Each row is a point on a tangle of strands that fork, close into loops and nearly touch. The rows are in no order.
Two points are linked if the straight distance between their rows is under 45.6. Some points are linked to none.
(267): [-38  13 -40 -16  12  15  56 -15   0   3   0  -1  -2  12  38]
(543): [ 34  -8  26  46 -16  18 -16  15  -3   1  19 -27  -8  26 -53]
(508): [-37   7  -2 -25 -14 -32   0  -3 -12  -8  -8  31  16 -33  33]
(56): [-38   4 -15 -14  11  30  28  -3  16  -2  34 -25  -4  22  53]
(428): [-13   8  -4 -27  12   1  -3  -7  15  10   3  -5 -12   5  38]
(462): [-26  28 -38 -23   8  -8  33 -23  -8   9 -27  19  -5   1  30]
(137): [ 20  26  10  -9  32  12   2 -22  -4  18  -8 -15 -12  19  23]
(87): [ 13 -15 -14   0 -72  -5 -29  21 -20  -8  -6   2  -3 -25 -52]
(112): [-15  33 -39 -23   9   2  30 -22  -7  12 -24   2 -14   4  30]
(353): [-20   5  -3 -23  10  14  -4  -3  25   5  20 -16 -13  11  50]
(333): [ 42 -29  14 -17  37   9  -8   5 -12 -19 -26  15  27 -39  -6]
(100): [ 17   0  25  42 -14  -2 -16  11   3   7  16 -17 -10  25 -42]
(349): [-31   7 -14 -33  -1 -16   5  -6   1   3  -8  16   4 -17  41]
(99): [ 30  13  16  34  26 -11   7 -18 -12  13 -19   6   0  21 -31]
(449): [ 33  15  45  35  30   8  -8  -8 -12   7  13 -15   2  25 -16]
(347): [-32  15 -39 -25   6  16  41  -7   6   5   6 -17 -12   5  41]
(81): [ 26  30  25   5  40  16  -1 -21 -12  14   1 -20  -6  27  14]
(509): [ 12 -12  29  20   0 -10 -31   8  22   3  14   0  -5   8 -10]
(525): [-51  -6 -15 -24 -12 -24  23  -2  -8 -10   0  34  25 -27  37]
(384): [-13  47   2   0  28  11  23 -24  -8  15   4 -17 -11  35  28]
(403): [ 26 -27  -3   9 -43  -7 -27  23 -13  -9 -10   7   0 -27 -57]
(636): [-52 -16 -20 -30  -3  -3  28  -3   6 -11   7  23  20 -18  42]
(361): [-42  12 -39 -13   8   0  54 -22  -7   0 -17  25   5   6  33]
(201): [-20 -10   8  30 -28 -21 -18  14  24  -2  23  -4  -7  19 -23]
(514): [ 40 -38  25  11  13   7 -26  19  10 -17  -5   5  12 -19 -30]
(39): [-25  10 -22 -36   2  -3   7  -5   6   7  -4   3  -8  -9  44]
(312): [-47  -9  -8 -14  13  13  28  -5  20  -4  27  -2  10  14  45]
(446): [-14 -11  18  21 -10 -21 -24   7  26   1  16   5  -4  14  -7]
(393): [-43 -21  -6  21 -39 -24 -12  18  31 -12  27  10   2   3 -20]
(178): [-28  -9 -29  -1 -80 -10 -17  22  -2  -8  11   3  -6  -4 -40]
(355): [ -9  -9  10 -26   3 -15 -30   0  20  -3   1  13   1 -18  33]
(253): [ 15  35 -29 -22  16  20  14 -16  -6  20 -12 -28 -27   7  26]
(586): [ 31 -25  31  14  15   0 -29   8  13  -1   2  -2   3   0 -18]
(628): [ 42 -22  13  33 -18  26 -11  20  -6  -6   8 -25  -5  16 -64]
(9): [ 34 -27  12   9 -11 -15 -17  17 -22 -17 -20  18  24 -44 -42]
(639): [ 26   9  28  42  17  -5  -2  -8  -8  11  -3  -7  -4  25 -35]
(346): [ 19  24   0  -4  31  -6   6 -26  -7  20 -22   5  -8  17   8]
(208): [ 40 -21  15 -23  26  -1 -10   2 -23 -18 -27  21  31 -52  -2]
(101): [ -9  50  18  12  30   8  15 -18 -14  15   9 -13  -9  38  23]
(485): [-26  14 -17 -22   4  31  18   1  19   1  30 -32 -15  15  53]
(90): [-47  -6 -11 -19   8   0  20  -6  18  -1  14   7   7   4  38]
(232): [ 36 -24  19  -4   5 -12 -21   9 -24 -17 -22  24  27 -52 -20]
(386): [  9 -11  15  34 -24 -10 -22  12  13   6  14 -11 -13  19 -39]
(303): [ 22  -9  21 -26   3 -16 -31   1 -10  -5 -13  24  16 -42  13]
(476): [ 38 -35   5  21 -20   3 -21  23  -1 -12  -8  -2   4 -16 -59]
(255): [ -6  -5 -28 -11 -87  -4 -24  22 -18  -8  -1   3  -7 -13 -43]
(348): [  3  43  37  26  31   8   2 -16 -14  14  14 -11  -5  34   9]
(127): [ 29  17   8  17  31 -13   9 -25 -11  18 -28  15  -3  16 -15]
(318): [ 40 -27  14  26  -8   4 -17  16   1  -4  -3  -9  -1  -1 -52]
(229): [-33 -15 -18  19 -60 -20 -12  23  20  -9  23   4  -5   1 -36]
(552): [ 39 -37  -1  13 -16   5  -8  27 -18 -24 -17   7  20 -37 -63]
(195): [ 40 -43  24  -4  32  11 -17  18   4 -29 -12  10  28 -35 -14]
(500): [-19  28 -40 -19   3  24  35  -6   2  10   4 -33 -26   6  36]
(413): [-20  34 -16  -5  21   0  30 -22  -2  15 -10  -3 -10  26  28]

A piece is two or more points that can be reached from each other along the links. Count, over all rows, the pieces, the separate loops (a circle has one, a figure eight two, a Y none), the forks (points with three links) and the tips (points with one).
pieces => 3
loops => 3
forks => 2
tips => 2

A fork is a point with three links, a tip a point with one. Leave the first point through the second and follow the links. Name the first fork or tip that comes.
(201); (386) => (476)
(348); (81) => (449)
(476); (403) => (201)
(361); (267) => (500)

Name the points in between on the shortest way along the links from the first point to the second, in order.
(543); (476) => (628), (318)
(312); (508) => (90), (636), (525)
(361); (101) => (462), (112), (413), (384)
(485); (90) => (56), (312)
